Each row is a point on a tangle of strands that fork and nearly touch. The rows are in no order.
(in the rows, 128 means zero)
Points whose rows are less than 136 apart are linked; no others are. Some points are linked to none.
bar: 108	165	117	158	155	153	112	130	147	127	90	136	129	120	136	127	132	142	104	104	183	103	150	115	161	147	130	90	103	158	98	157	146	129	83	108	136	144	154	117	107	175	140	124	73	115	153	132	136	122	160	133	145
bim: 122	160	129	108	121	151	112	115	145	137	127	125	111	151	96	130	126	140	130	150	164	142	97	97	114	118	145	122	106	133	103	97	93	115	113	100	125	88	152	113	162	109	143	134	111	121	152	134	162	137	131	122	137
deri: 151	122	154	137	134	140	137	114	139	103	154	162	121	123	120	88	113	119	96	124	149	116	127	100	102	165	127	134	137	92	142	125	106	146	113	148	138	136	134	111	108	142	127	138	90	147	97	122	86	129	149	112	85
vazip: 151	124	144	156	153	117	127	159	101	165	120	126	116	94	129	126	126	146	90	101	138	108	115	95	143	133	119	112	130	163	120	107	115	113	134	151	72	157	146	110	101	159	118	136	128	142	119	122	115	145	133	113	87
von: 163	120	159	117	119	141	168	102	123	96	163	120	105	124	116	119	117	122	118	114	132	147	154	134	111	122	127	152	145	93	110	118	135	112	131	152	92	137	136	118	138	104	126	135	137	131	121	146	131	136	110	121	149
silin: 121	151	111	97	121	115	111	113	163	147	137	97	120	159	92	140	122	123	159	126	166	111	92	155	117	110	153	110	144	98	98	155	120	90	133	128	127	137	117	99	185	107	96	121	119	133	116	133	154	122	102	133	163
Neref: 162	120	141	135	98	127	151	106	124	123	146	125	156	112	126	114	105	133	120	124	117	156	166	151	143	158	107	141	127	110	141	96	141	118	122	155	113	126	160	136	116	93	184	123	129	138	172	111	127	98	122	127	121
teb: 143	135	152	169	124	160	113	136	102	119	132	153	95	121	111	119	121	129	85	140	146	141	149	93	114	147	141	122	119	134	149	135	99	172	97	117	130	95	143	114	107	149	158	146	120	140	146	134	115	159	151	111	90
mus: 162	96	160	129	135	134	136	133	104	154	143	147	106	123	125	126	133	137	146	170	112	155	140	99	140	114	140	168	151	135	127	110	113	135	139	128	105	97	117	152	100	130	128	145	130	142	147	127	122	142	87	131	98
sifiv: 119	111	133	149	119	164	143	116	115	114	130	121	64	152	133	116	126	118	119	139	108	140	126	122	121	91	131	150	116	118	156	102	109	128	117	100	137	94	109	124	135	133	112	148	161	131	100	147	146	183	130	118	141
Vapin: 109	150	122	128	142	134	86	116	148	130	119	133	134	136	102	151	111	152	134	136	174	127	91	92	119	126	126	124	122	161	87	96	126	103	148	111	90	118	180	100	177	118	129	122	111	120	130	132	145	140	150	134	141
Nuko: 160	121	141	134	104	90	108	150	132	154	139	134	129	127	126	145	83	127	106	146	137	117	112	146	125	144	138	91	129	118	127	137	132	142	110	161	99	145	131	173	121	117	137	115	143	138	158	161	138	118	147	127	94
gad: 134	114	140	138	137	125	173	124	90	158	72	98	123	129	162	147	122	122	153	126	99	140	141	144	181	127	78	144	144	142	151	112	136	133	148	142	102	150	131	112	101	118	139	138	174	118	96	133	119	128	100	122	132
Bonuk: 160	106	140	115	138	140	129	131	123	134	116	166	172	114	175	146	106	102	142	123	102	94	103	120	155	153	105	178	125	141	152	84	170	111	168	142	103	158	144	118	122	103	137	127	130	118	91	149	133	101	126	129	127
piriv: 158	130	130	147	122	119	95	138	99	154	131	168	117	135	102	160	102	125	124	202	152	106	106	111	124	137	136	158	136	136	127	129	103	164	146	132	99	121	107	164	130	136	111	102	128	158	143	148	97	147	114	144	108
Rel: 137	100	153	105	139	138	142	126	152	96	164	125	148	121	151	132	117	121	157	157	93	109	141	120	111	110	116	163	102	103	171	152	148	183	97	93	136	86	119	131	96	118	126	143	116	133	90	127	141	136	147	101	104
diliv: 127	114	156	158	160	156	158	121	121	78	180	126	124	115	135	92	130	127	113	104	128	124	193	133	108	133	95	110	146	105	112	164	167	118	130	123	131	130	148	116	104	149	120	131	105	135	111	103	104	134	115	115	117
Fuf: 97	134	135	138	122	131	117	148	116	119	123	99	125	123	134	126	143	114	116	90	114	112	159	163	122	117	112	118	106	107	152	171	161	146	104	115	116	112	127	122	138	139	132	147	158	117	97	144	139	151	154	106	131
pamip: 134	123	121	121	127	144	107	110	160	129	128	146	127	121	129	127	129	116	120	167	156	128	76	109	100	118	152	155	132	144	120	86	95	122	161	109	151	138	100	138	149	125	123	111	104	108	114	137	136	138	132	151	135
rog: 103	119	128	137	133	107	140	124	87	146	90	130	120	119	156	133	157	97	103	120	109	108	144	129	151	113	115	143	159	140	178	138	118	155	161	139	145	149	91	118	113	149	90	139	165	117	93	144	103	127	128	122	120
Fari: 140	135	113	75	106	127	122	137	162	164	132	109	136	148	116	139	135	154	171	133	149	157	71	116	113	140	166	89	110	114	88	129	104	101	117	126	175	102	123	134	157	97	149	112	135	123	157	110	161	124	108	150	162
Ziv: 155	130	139	136	112	94	136	133	86	181	137	133	111	134	110	155	113	139	130	133	136	121	117	104	156	114	128	132	173	106	119	125	98	108	166	156	56	154	144	146	142	127	94	144	165	143	107	157	116	138	97	134	135
Tes: 106	110	143	125	106	135	189	130	128	119	116	99	118	118	145	123	125	105	118	73	109	142	132	159	120	127	112	125	100	117	123	118	124	120	114	161	130	155	100	111	137	114	137	136	165	116	97	144	121	154	125	122	160
votuk: 159	149	131	146	116	136	124	138	80	131	127	123	121	110	99	122	119	143	86	118	132	149	188	124	144	158	133	119	130	133	157	125	129	147	97	125	112	103	160	115	112	140	175	142	141	148	151	122	118	126	151	102	77
gapo: 149	88	158	147	149	93	148	134	120	151	138	151	148	126	138	103	84	135	143	138	105	109	129	127	146	140	106	130	152	100	151	134	123	135	138	142	119	120	120	163	95	121	114	106	116	159	137	118	100	87	104	121	78
Puneg: 169	100	145	113	130	130	128	138	141	140	144	118	153	112	152	112	119	122	152	92	112	145	99	135	130	137	114	130	127	125	96	92	164	61	137	169	90	146	144	126	153	116	154	126	136	132	107	123	141	121	114	136	138
mur: 135	132	116	120	109	120	134	100	127	115	124	110	159	115	102	109	140	133	112	102	129	168	154	157	122	139	118	111	139	119	106	113	134	103	136	157	131	136	146	138	149	105	173	117	123	110	170	119	129	106	121	147	161
tofeg: 84	135	128	161	146	150	143	126	120	100	137	138	125	132	131	107	120	127	129	118	110	113	164	110	123	156	105	106	110	87	155	152	138	168	96	82	170	113	139	132	117	144	133	133	118	145	112	108	106	123	147	102	106
Tun: 123	146	98	81	133	115	120	136	149	108	116	126	164	128	141	131	154	137	172	124	83	137	133	133	125	139	126	122	95	136	134	121	165	136	111	121	132	115	150	151	125	108	155	121	121	125	147	110	145	108	157	132	139
Nud: 128	112	136	130	129	132	149	119	96	142	90	102	138	135	178	129	131	114	172	110	95	126	138	160	170	106	78	153	144	104	180	133	156	119	132	136	118	124	109	115	133	112	124	130	178	126	83	140	114	109	117	114	140
lesi: 87	149	119	144	131	122	102	151	150	161	107	146	96	144	120	152	131	120	130	142	159	97	107	99	152	124	134	87	101	152	121	145	115	157	91	112	145	137	123	111	135	133	97	115	101	125	153	137	145	116	160	127	146
rak: 132	138	117	100	141	135	125	135	148	105	122	160	140	121	129	150	143	145	155	139	82	135	129	94	118	145	135	159	94	159	127	80	149	147	118	98	107	118	161	144	120	116	142	125	123	116	144	130	138	130	155	134	141
tig: 83	141	115	179	139	141	124	123	141	117	102	146	112	136	116	116	108	121	90	117	170	100	110	134	132	142	96	102	113	137	116	129	113	122	120	128	164	149	127	104	132	147	113	94	84	136	131	111	107	123	129	137	143
vari: 117	146	115	109	142	133	101	127	159	115	131	128	159	109	137	107	148	138	147	119	155	118	101	103	100	144	157	137	127	141	90	121	110	126	118	115	158	137	123	123	136	152	150	126	70	120	143	100	119	111	123	127	112
Nel: 167	115	149	142	145	106	114	140	114	155	144	129	132	89	137	105	136	139	118	109	119	121	117	86	124	139	139	125	139	127	119	107	110	110	134	147	105	141	134	130	110	147	133	132	103	145	134	106	112	110	124	122	79
nas: 123	112	122	152	109	136	125	106	128	126	115	140	148	129	137	119	107	118	134	152	106	144	135	152	147	148	101	152	118	111	183	104	134	130	115	123	160	110	140	149	114	105	157	111	124	137	148	104	118	93	134	127	118
Seba: 140	126	110	86	101	99	104	133	163	167	132	96	163	136	119	136	139	142	162	145	160	151	82	152	114	123	140	107	128	99	89	149	114	103	119	137	135	116	113	153	158	104	130	118	120	124	140	131	152	116	109	143	148
tur: 152	130	116	80	112	102	127	135	134	148	115	138	169	106	131	148	132	124	140	156	116	124	132	135	134	147	144	194	118	121	179	114	125	164	132	111	107	116	116	141	136	107	128	141	130	135	108	150	115	99	134	117	107
gatef: 113	106	158	135	126	121	198	120	123	121	141	116	122	113	148	113	103	114	120	79	109	132	135	136	122	142	103	126	134	112	105	109	111	98	129	170	142	174	99	114	124	120	124	128	149	139	105	109	91	121	102	127	151
sizig: 100	124	108	162	128	114	114	113	122	139	131	123	105	160	100	127	131	121	128	161	125	123	136	141	135	106	115	92	140	117	146	164	111	143	126	108	164	115	104	159	121	123	89	103	126	126	153	124	134	123	124	133	137
naneg: 131	144	126	96	95	137	141	119	147	150	136	113	131	127	116	117	120	135	127	146	147	157	87	113	104	143	134	111	97	116	109	95	83	129	113	117	180	98	116	139	145	107	161	128	102	122	149	120	152	120	123	126	134
Kurab: 115	155	133	130	144	155	79	136	128	122	132	156	122	164	103	154	113	123	134	174	183	110	125	138	130	93	84	114	118	150	128	164	134	133	109	94	125	83	151	148	142	116	93	112	92	132	143	125	152	117	160	114	127
leba: 134	136	99	103	108	130	105	131	122	99	93	117	137	103	129	143	123	142	87	105	132	135	160	132	141	149	146	152	136	170	131	93	136	121	140	144	131	185	142	119	114	151	180	132	120	103	129	132	122	108	168	139	137
guvem: 85	125	122	152	144	132	138	116	141	125	151	110	106	155	101	136	143	118	122	153	126	127	136	137	127	116	129	92	138	142	120	178	109	136	133	120	205	141	97	116	108	128	75	104	109	115	156	118	143	131	109	141	162
vego: 114	148	110	89	148	113	176	112	142	113	159	108	133	164	110	141	131	137	156	167	122	127	103	111	103	129	122	129	113	122	125	137	115	148	112	70	173	101	107	136	121	110	65	108	107	127	130	130	139	112	123	126	144
Gaz: 120	134	138	117	162	183	110	132	155	87	140	138	104	143	136	122	137	118	131	169	133	135	98	114	102	105	130	126	103	187	100	110	132	123	119	93	164	94	132	121	115	134	138	120	101	115	145	125	164	145	144	131	131
rul: 117	113	130	146	127	137	143	135	111	127	117	111	113	117	143	114	150	135	114	113	114	155	135	125	138	115	124	104	108	147	111	101	134	111	121	138	110	111	137	121	116	137	151	144	148	127	161	105	129	157	123	126	127
Pamo: 140	124	158	128	112	119	123	135	147	141	166	128	103	144	120	122	95	124	102	139	153	106	103	139	116	126	141	67	114	109	106	158	115	155	86	146	118	129	126	142	129	107	144	129	113	128	154	162	167	133	143	115	103
kuf: 128	114	134	136	140	168	141	107	108	92	161	91	112	150	112	111	133	119	135	124	117	146	173	138	111	98	110	132	138	70	164	160	132	125	135	95	163	92	114	137	131	134	139	145	147	137	114	102	127	130	123	117	142
vepa: 136	102	128	136	140	170	128	107	150	101	131	145	106	143	139	121	136	110	130	191	123	158	98	118	108	107	129	157	136	167	127	95	116	121	143	98	174	118	96	137	122	121	116	106	116	113	128	136	151	157	133	153	142
geb: 170	126	133	84	111	131	74	129	156	141	151	110	133	117	139	135	127	149	123	163	146	155	97	101	117	110	158	106	108	153	85	111	105	131	145	157	102	134	126	168	98	135	159	131	108	118	172	127	145	145	130	170	144
Mika: 105	129	84	109	146	131	140	112	146	96	111	128	156	135	113	124	161	156	171	100	105	172	122	124	114	129	136	127	130	158	104	111	137	96	144	121	175	121	117	121	145	123	144	110	129	120	160	82	126	137	115	155	166
vos: 156	108	157	136	137	107	126	143	91	138	130	151	123	129	120	127	88	128	132	139	110	101	154	119	152	150	121	150	150	114	174	147	133	176	130	149	113	116	127	138	96	130	116	126	148	143	121	145	88	115	131	111	79
fabup: 148	97	148	113	138	153	122	119	138	108	140	120	152	99	156	114	155	113	163	145	114	139	139	131	123	101	134	191	131	127	162	124	142	141	132	117	127	93	114	118	114	127	143	153	107	122	102	110	140	132	128	109	104
rida: 116	126	125	139	142	129	132	155	153	114	149	135	117	144	151	117	128	128	160	111	104	113	99	130	115	139	140	98	111	136	106	125	162	97	119	116	158	112	103	123	134	124	118	114	128	138	129	102	128	138	100	127	112
vena: 100	113	138	149	117	125	132	163	129	123	127	114	116	107	164	124	126	114	102	91	106	101	160	149	133	138	124	102	111	123	147	163	154	155	94	147	143	157	113	137	98	148	134	138	155	120	114	149	131	133	157	114	116
Tuzu: 108	131	119	137	116	123	157	134	133	140	127	127	96	148	104	160	101	134	119	135	145	112	101	115	134	109	125	115	112	142	100	107	118	109	156	127	49	139	165	126	132	123	96	126	145	135	104	133	132	187	115	137	152
doni: 161	124	154	132	142	109	178	118	87	136	141	127	99	125	117	130	111	148	117	94	117	124	141	93	133	120	117	139	151	104	115	114	102	128	140	151	76	146	134	127	122	125	97	140	146	137	108	140	101	126	100	120	141
bemub: 145	89	124	102	86	144	129	130	142	154	115	149	136	146	138	138	130	123	149	149	110	148	95	141	135	129	117	149	147	114	135	84	123	97	138	138	115	152	141	141	153	97	144	104	170	118	91	167	142	142	133	163	164
fope: 131	132	149	113	143	162	142	126	141	84	150	143	126	128	134	128	129	128	137	153	103	134	152	113	108	133	125	152	90	127	124	113	146	164	95	78	119	85	164	133	113	113	142	137	109	125	132	124	156	145	133	108	108
gadi: 142	122	120	93	92	97	148	137	127	168	122	122	150	124	127	145	136	146	159	174	106	156	132	128	144	123	149	152	124	103	159	124	112	162	103	109	109	97	118	162	115	110	134	143	157	131	142	144	132	116	125	128	109
rozev: 145	133	141	139	127	151	95	144	120	124	124	158	113	117	124	150	120	117	118	182	143	129	117	112	107	120	144	153	110	158	135	121	102	178	113	107	121	111	113	144	120	139	137	131	123	131	156	146	119	159	147	131	105
kem: 120	103	151	152	134	123	161	122	109	142	127	150	121	115	146	131	134	135	147	156	63	141	154	93	156	119	132	161	143	153	136	90	117	139	141	132	139	129	124	150	81	129	118	129	135	124	158	110	118	123	115	140	124
Rom: 112	125	131	139	134	156	161	117	122	112	167	101	115	154	134	116	132	116	153	143	106	156	144	142	100	122	137	97	119	105	132	153	116	126	124	82	194	94	105	122	119	129	127	138	134	149	136	99	141	125	104	123	118
numod: 112	144	121	127	124	106	150	123	112	131	133	121	141	110	118	104	157	129	140	95	117	150	148	124	116	134	147	122	137	85	123	148	101	127	112	118	144	110	106	113	141	130	129	134	130	144	147	97	102	92	103	114	114
nudo: 114	122	138	143	114	153	138	131	149	122	134	119	69	131	139	117	124	119	101	116	123	119	97	110	100	110	158	125	106	128	123	114	112	123	114	127	138	114	99	96	136	137	112	154	142	128	120	154	149	177	122	110	129
rifi: 139	134	140	127	138	136	152	107	108	116	115	123	152	98	164	135	140	124	135	113	103	118	161	113	161	158	102	196	148	136	170	120	144	137	143	143	131	138	141	82	99	115	156	159	137	118	110	119	113	89	131	93	110
rus: 97	157	125	134	146	153	91	125	137	130	114	151	105	147	94	139	126	131	119	147	194	99	138	103	137	108	123	130	120	138	124	159	116	157	96	95	134	119	142	110	139	136	97	113	81	127	141	149	145	126	151	111	136
guto: 142	109	152	144	125	106	191	113	119	136	158	127	122	124	135	101	66	138	126	98	103	118	109	121	115	147	108	100	137	83	107	104	106	88	119	161	128	149	113	134	130	118	116	111	133	158	123	105	102	92	102	130	119
Gifi: 99	133	116	157	127	121	127	133	120	129	112	155	127	125	132	114	124	123	119	154	108	132	129	116	130	152	112	120	112	126	168	105	109	152	109	99	172	112	127	148	119	133	145	121	118	140	146	100	106	103	151	126	97
fenib: 158	91	155	142	117	106	167	111	118	140	145	128	121	146	127	93	68	129	126	125	129	125	129	148	135	124	113	108	155	71	139	143	101	123	120	166	133	131	107	157	119	112	133	110	145	153	135	138	113	98	103	127	108
Fodok: 107	130	121	156	125	109	135	143	122	174	106	104	109	100	109	144	122	143	96	108	152	108	115	103	132	126	147	109	114	152	101	114	90	115	149	136	63	157	159	99	112	143	108	123	123	129	120	112	122	161	131	133	127
gutod: 93	146	137	138	147	146	137	131	163	139	155	128	96	144	115	123	127	114	118	149	152	104	118	120	109	131	159	112	135	140	118	162	94	132	125	117	217	151	86	91	120	149	86	120	81	131	138	117	139	132	110	133	139
Neduf: 93	159	111	131	104	107	126	163	144	168	112	126	110	134	134	132	135	128	123	114	120	95	105	105	137	149	163	63	95	122	123	147	116	164	80	119	151	134	113	120	118	140	132	128	128	130	159	136	138	121	144	118	112
sis: 139	139	112	85	115	125	99	140	133	129	134	110	155	139	145	121	149	144	162	152	114	151	117	133	130	114	134	81	89	139	117	124	149	147	112	125	130	87	134	173	101	134	174	130	104	131	170	98	149	110	129	141	119
paze: 139	118	115	101	91	92	125	131	131	170	115	100	128	109	132	134	141	143	130	106	103	166	125	114	133	139	172	116	129	117	109	97	99	115	134	167	121	147	130	147	123	121	158	136	166	113	156	132	135	123	135	147	155
buk: 149	152	119	148	113	102	108	145	81	134	114	121	108	136	87	113	118	145	98	106	156	125	156	128	144	138	122	115	132	101	171	148	115	140	112	132	92	91	153	109	126	144	142	155	148	152	120	127	94	123	149	101	84
vobos: 109	129	134	164	134	142	156	143	134	99	152	124	128	157	141	118	111	132	140	103	114	154	122	159	108	142	122	75	114	131	116	142	142	93	126	109	198	114	112	118	130	125	129	121	137	147	142	79	126	134	87	132	132
tefe: 154	111	148	117	125	155	144	83	101	99	136	140	135	140	124	123	125	113	108	130	143	138	157	156	140	107	104	179	166	126	126	106	146	103	174	149	93	146	144	119	152	114	133	127	146	118	105	153	120	154	100	140	158
Fiz: 92	124	103	106	125	122	145	107	138	108	110	129	162	131	124	144	157	118	114	91	137	112	127	152	109	119	138	140	134	133	110	138	143	136	154	128	122	168	120	103	163	121	105	126	140	98	98	167	139	149	143	146	170
toba: 164	127	116	106	142	124	84	143	142	145	158	113	153	92	152	95	143	138	152	108	128	126	88	95	107	128	165	135	116	140	99	104	116	98	146	133	112	129	119	132	142	153	154	141	83	127	130	97	129	118	126	129	94
redev: 112	134	130	156	165	136	158	125	138	92	147	140	145	105	142	102	150	146	112	93	109	115	171	117	128	152	118	107	130	125	85	149	162	114	112	118	125	153	154	130	97	157	122	113	89	133	132	94	104	122	113	132	114
lod: 146	112	164	130	152	145	170	103	117	111	140	149	151	108	159	123	127	105	147	107	97	113	138	105	151	153	100	183	142	122	137	103	144	124	165	146	112	159	138	97	116	104	131	144	115	129	97	131	103	97	106	107	134
riza: 148	133	113	94	117	123	121	123	106	123	100	130	148	86	141	150	136	131	104	114	121	118	177	114	164	158	140	183	163	155	150	106	130	133	151	147	136	184	127	105	100	138	159	142	122	110	113	121	112	81	135	113	107
Vuna: 128	153	123	111	141	119	154	123	146	95	155	121	119	156	114	136	124	142	143	127	120	114	128	139	111	119	118	112	117	119	83	144	172	106	133	105	81	123	166	133	147	97	91	121	133	130	122	145	144	135	120	131	155
sesi: 129	146	127	144	109	114	97	135	99	132	113	129	88	137	98	121	141	133	107	115	167	117	143	124	138	99	143	133	145	107	160	154	107	147	131	139	93	102	128	98	136	145	110	163	147	140	107	142	120	154	145	103	116
Mivob: 119	168	135	132	161	140	145	136	147	110	172	112	96	161	117	117	106	123	135	115	164	105	123	151	100	132	159	117	129	121	126	170	117	108	125	108	196	144	118	65	145	139	99	130	97	155	138	119	132	133	80	122	147
fifen: 113	147	111	118	153	132	134	132	155	108	144	123	143	130	119	121	144	149	161	98	131	130	100	99	102	146	144	123	121	149	77	112	136	91	139	105	148	126	131	96	157	132	130	121	100	126	144	87	123	125	96	133	133
gir: 134	110	121	105	125	131	128	116	149	114	120	151	176	116	166	118	118	97	133	95	109	96	90	148	115	151	118	159	122	119	136	93	161	106	154	137	136	163	124	115	171	116	129	110	122	121	82	135	114	101	133	140	129
tobir: 105	159	121	159	159	139	137	99	135	105	108	136	146	112	125	115	151	148	96	96	157	111	184	115	143	157	133	123	129	119	103	171	160	136	97	98	133	142	162	127	107	168	125	125	90	112	123	126	113	131	136	125	128
Fepel: 130	126	120	117	114	97	118	146	120	154	129	116	137	115	130	128	152	143	138	162	119	150	148	125	140	120	153	109	118	124	134	133	116	176	109	111	117	97	125	158	96	134	148	143	129	128	170	119	139	113	131	126	93
vibur: 121	138	111	113	119	104	140	157	93	144	81	111	128	118	140	174	138	129	121	133	107	149	158	136	174	121	121	146	139	171	136	109	151	127	148	143	85	138	148	128	113	133	135	157	182	121	104	135	132	134	134	113	124
Baket: 136	125	153	130	119	151	122	131	159	136	167	105	73	131	129	115	121	115	97	132	140	116	99	117	100	116	167	89	114	120	99	147	113	143	94	139	128	116	107	104	127	126	125	151	117	129	150	152	177	159	123	118	114
furek: 109	166	86	131	121	111	77	122	142	131	87	146	162	147	104	155	123	133	113	136	164	129	111	167	134	131	101	127	152	140	140	148	143	120	138	121	113	124	159	135	171	129	114	115	124	124	131	143	126	93	151	123	133
zaf: 125	111	132	151	134	121	106	131	93	137	108	125	91	142	138	110	154	111	127	118	144	109	126	133	144	83	126	131	156	108	164	158	116	137	153	138	126	111	96	115	130	150	89	147	157	134	84	138	114	147	123	115	124
gafi: 121	115	127	119	141	101	122	160	110	149	104	116	139	110	171	127	150	114	145	102	98	117	119	140	153	119	126	124	140	154	121	120	159	111	158	168	127	164	105	136	110	149	128	129	147	126	111	111	119	115	111	139	124
dat: 117	154	111	152	132	129	119	142	122	122	111	156	130	147	97	162	102	146	124	146	140	142	106	112	141	131	106	118	112	166	104	104	141	100	149	112	63	112	186	133	148	117	125	117	138	139	133	129	123	159	134	142	138
kevu: 150	118	136	132	147	141	112	122	109	102	163	129	117	151	106	116	119	138	150	142	130	122	162	144	126	104	104	124	136	84	156	163	160	139	130	104	104	80	145	162	128	122	118	137	137	141	110	117	119	131	122	111	116
kored: 115	146	122	188	147	127	107	136	127	151	102	126	114	111	115	121	132	140	84	120	175	102	138	129	156	137	123	80	129	142	114	145	120	118	101	126	110	150	142	95	112	169	134	108	75	142	151	103	118	135	137	132	113
vugu: 151	97	139	90	117	147	133	102	121	128	123	138	167	128	128	149	141	122	142	135	120	161	130	145	136	113	127	180	163	130	107	91	140	95	172	142	83	149	151	125	153	106	144	126	157	106	110	157	151	138	110	163	166
lolav: 135	133	115	126	99	101	107	152	125	135	106	110	126	102	128	152	120	126	63	103	152	118	132	156	141	150	140	110	130	156	122	126	134	123	139	175	111	195	131	129	126	135	147	125	146	111	117	154	135	130	166	130	135
leg: 144	122	109	93	89	97	116	144	107	163	90	110	123	108	133	170	138	141	116	134	107	160	142	116	160	132	160	146	140	158	137	95	118	123	154	161	115	157	131	142	117	131	149	146	182	102	132	145	134	122	140	138	146
gazu: 77	151	102	132	120	133	116	132	138	117	111	103	151	121	110	131	152	124	103	83	152	103	155	190	120	118	115	116	122	125	128	190	159	136	119	125	122	145	128	101	158	148	123	132	132	101	94	162	135	149	147	126	157
leke: 107	132	88	128	124	126	116	109	121	121	97	112	168	124	116	112	160	137	146	111	116	174	149	168	140	117	121	131	144	142	127	114	147	95	143	139	151	114	126	134	152	140	158	121	139	116	161	95	126	117	121	147	146
puge: 127	105	161	156	140	138	169	128	96	114	156	93	123	105	135	102	122	134	125	89	109	142	203	137	126	118	92	97	134	106	127	154	166	126	115	136	112	122	147	126	103	135	146	142	146	125	135	109	116	132	115	106	128
guzi: 118	122	137	114	120	109	134	167	124	134	127	102	128	105	179	123	144	116	131	62	108	99	124	134	129	128	143	103	122	154	114	141	144	128	111	182	135	176	98	127	96	163	131	142	149	120	124	129	119	151	123	125	125
pap: 105	145	106	132	127	140	89	145	147	113	100	134	147	144	139	132	136	119	125	108	132	122	115	170	121	133	100	98	100	153	126	153	157	128	110	142	170	131	128	140	144	143	144	109	118	109	138	125	149	117	170	140	154
Mozem: 169	126	128	103	97	100	99	123	137	157	152	115	137	101	118	141	114	155	129	136	130	156	121	100	119	157	160	114	110	132	92	99	94	118	145	152	105	142	170	153	135	104	151	121	148	102	160	131	137	129	140	158	151
negib: 135	147	119	152	112	104	103	137	96	153	134	160	108	145	92	161	104	126	120	171	152	110	121	119	148	114	144	130	164	127	127	149	113	140	157	152	71	129	143	148	138	135	97	124	147	161	137	148	109	157	113	134	123
Papen: 111	138	122	113	95	104	126	154	143	160	133	108	115	127	134	134	156	130	140	111	106	133	124	126	117	119	178	91	109	110	122	155	105	163	94	129	145	116	91	139	125	129	133	150	147	123	173	137	147	127	125	124	121
Vavuf: 113	131	108	140	162	137	94	122	128	114	127	130	164	131	123	113	159	132	158	149	128	138	150	140	114	114	92	122	130	140	133	149	166	122	133	86	145	86	133	152	129	136	119	113	95	116	143	91	128	102	125	125	114
zuf: 176	118	151	143	94	121	85	152	120	144	124	140	109	108	140	148	107	99	81	140	152	129	112	152	133	129	145	127	136	152	137	119	121	133	129	180	108	169	111	152	122	130	155	133	150	119	136	171	145	141	164	140	119
lev: 173	105	145	118	128	129	121	128	140	147	164	113	112	109	118	128	136	146	109	170	135	153	106	92	106	110	164	129	135	141	83	110	100	126	145	124	100	114	118	144	106	126	126	138	112	128	159	120	147	146	95	138	112
Mito: 118	119	133	125	106	134	150	144	155	111	129	110	130	138	127	132	127	119	123	69	134	138	104	181	110	128	133	107	110	131	113	140	133	94	125	160	159	144	91	111	155	114	137	126	157	118	101	133	134	168	106	140	169
Vetaf: 111	159	99	124	132	131	104	105	116	109	98	139	153	127	94	136	136	133	93	127	154	136	166	159	126	147	109	148	140	136	154	140	137	148	121	107	130	127	157	126	155	122	139	124	122	113	129	152	115	112	152	123	126
kotoz: 169	88	168	119	129	144	122	131	115	147	128	117	123	110	150	111	151	130	151	166	128	164	142	100	138	97	137	181	147	127	159	122	120	156	134	143	118	83	103	118	90	139	144	172	124	132	121	122	132	144	112	113	91
gida: 144	105	163	139	133	135	168	104	111	104	156	153	108	139	127	103	82	130	136	124	107	107	158	97	132	149	112	154	140	85	170	141	109	158	130	153	136	121	136	116	94	123	119	150	130	150	101	116	74	109	136	103	106
mudes: 105	139	138	169	162	155	126	107	143	86	129	168	117	124	125	98	127	121	98	141	157	110	123	103	112	151	119	133	141	123	112	139	108	122	122	111	172	148	137	116	111	156	119	119	71	139	110	114	100	129	137	122	110
lura: 106	152	107	130	128	120	149	103	118	109	118	124	139	117	100	106	143	131	110	87	131	137	162	131	119	134	117	148	130	98	139	132	111	137	124	111	126	124	135	110	154	124	127	138	123	134	120	127	96	109	131	108	133
dolap: 146	161	129	119	150	116	147	131	147	133	168	97	82	156	106	124	102	132	142	116	157	90	105	134	107	123	161	103	129	98	97	148	121	103	123	124	134	142	120	76	164	125	88	124	107	157	134	110	136	122	84	130	156
seso: 110	146	90	85	135	106	132	114	135	131	112	134	169	125	119	143	163	125	160	122	100	134	128	121	119	127	146	174	129	118	139	119	132	135	140	83	94	117	135	131	167	114	106	136	135	118	113	150	133	101	138	126	131
Niza: 110	119	106	102	127	127	129	97	156	107	105	149	162	139	123	144	135	112	121	118	119	119	103	139	110	151	115	138	126	127	127	115	138	123	153	128	146	161	127	137	162	98	111	94	130	111	106	152	127	119	140	151	163
niz: 127	156	123	134	148	140	83	129	114	103	137	154	129	151	105	145	127	127	143	163	138	110	136	140	122	102	105	141	128	124	156	170	148	148	122	88	93	74	153	154	148	126	105	130	132	131	100	136	132	146	147	119	119
nus: 105	111	107	144	113	128	106	137	140	111	103	130	155	142	146	127	132	104	132	88	119	135	114	199	126	134	105	111	117	143	151	155	159	112	132	154	178	144	87	132	151	131	127	107	150	114	110	115	127	143	132	145	159
poge: 106	163	81	122	122	99	115	111	122	133	99	138	154	149	112	139	135	134	137	122	141	113	109	146	139	109	118	137	141	112	138	129	137	108	150	110	80	118	147	126	183	123	102	133	149	145	94	140	117	118	124	126	140
lavil: 117	108	114	123	121	120	133	136	120	143	94	127	152	126	173	122	151	108	178	114	83	124	118	145	156	128	115	153	128	137	172	108	157	109	131	136	153	136	96	129	121	128	131	120	160	123	107	114	129	106	127	134	133
nudon: 123	108	133	132	143	109	134	134	98	142	113	160	135	115	144	158	149	111	125	161	92	112	152	110	148	124	137	172	153	160	157	122	132	165	160	122	127	159	110	144	95	135	93	118	146	114	121	149	113	114	129	137	111
lib: 100	130	109	130	133	100	111	134	146	154	129	133	118	170	110	156	132	128	160	189	136	128	99	137	143	97	123	84	136	133	119	170	138	132	121	117	136	114	122	162	119	110	77	95	126	129	157	137	159	124	127	141	146
rero: 140	130	117	116	95	133	82	136	142	153	98	145	131	127	136	148	122	132	131	163	136	149	85	117	130	121	157	149	131	146	133	77	106	102	140	123	114	126	131	146	156	126	152	124	150	111	120	154	146	150	156	162	144
zim: 114	130	121	117	154	169	91	133	157	87	112	157	127	144	137	132	138	117	134	130	148	114	92	134	111	109	109	121	109	188	100	124	143	118	126	124	170	127	117	126	137	134	138	108	98	106	136	136	161	141	180	152	159
biv: 151	101	139	118	142	135	161	110	144	98	174	108	102	150	141	103	106	109	129	163	135	117	115	169	105	113	126	143	150	96	136	150	125	122	146	131	167	136	92	144	115	119	89	114	121	145	102	139	129	130	109	134	135

Follow the links from the first point to the second, and from the first to the third. Name the last point that the two ways share.
geb; vari; Ziv: mus
lura; Mika; Rel: Fepel
furek; lavil; sesi: mus
numod; kem; Tuzu: Fepel
Seba; leke; rus: fifen
Gifi; rus; vazip: fifen

A fork is a point with three links, a tip a point with one. Leave the first point through the second and follow the links. Name the first fork or tip that comes.
leba; riza: mus
zim; pap: puge
gad; Nud: sifiv
dolap; silin: fifen
Vapin; bim: lib
numod; lura: Fepel

Name the points in between on the shortest way along the links from the first point to the second, in order.
fenib; Ziv: guto gatef Tes Mito nus pap zim Gaz vepa pamip rero bemub vugu tefe von doni
gir; rak: Niza Fiz gazu Fuf vena guzi gafi lavil Nud gad vibur leg paze Mozem geb lev mus kotoz fabup Rel fope
Rel; bim: fope rak Tun sis Fepel Papen Neduf lesi rus Kurab niz kevu kuf Rom vobos rida fifen vari toba Nel vazip Fodok Tuzu dat Vapin
rero; nudon: bemub vugu tefe von doni Ziv negib piriv rozev teb votuk buk sesi zaf rog
Gifi; gutod: nas Neref mur leke Mika fifen vari toba Nel vazip Fodok Tuzu dat Vapin bim naneg Fari Seba silin dolap Mivob
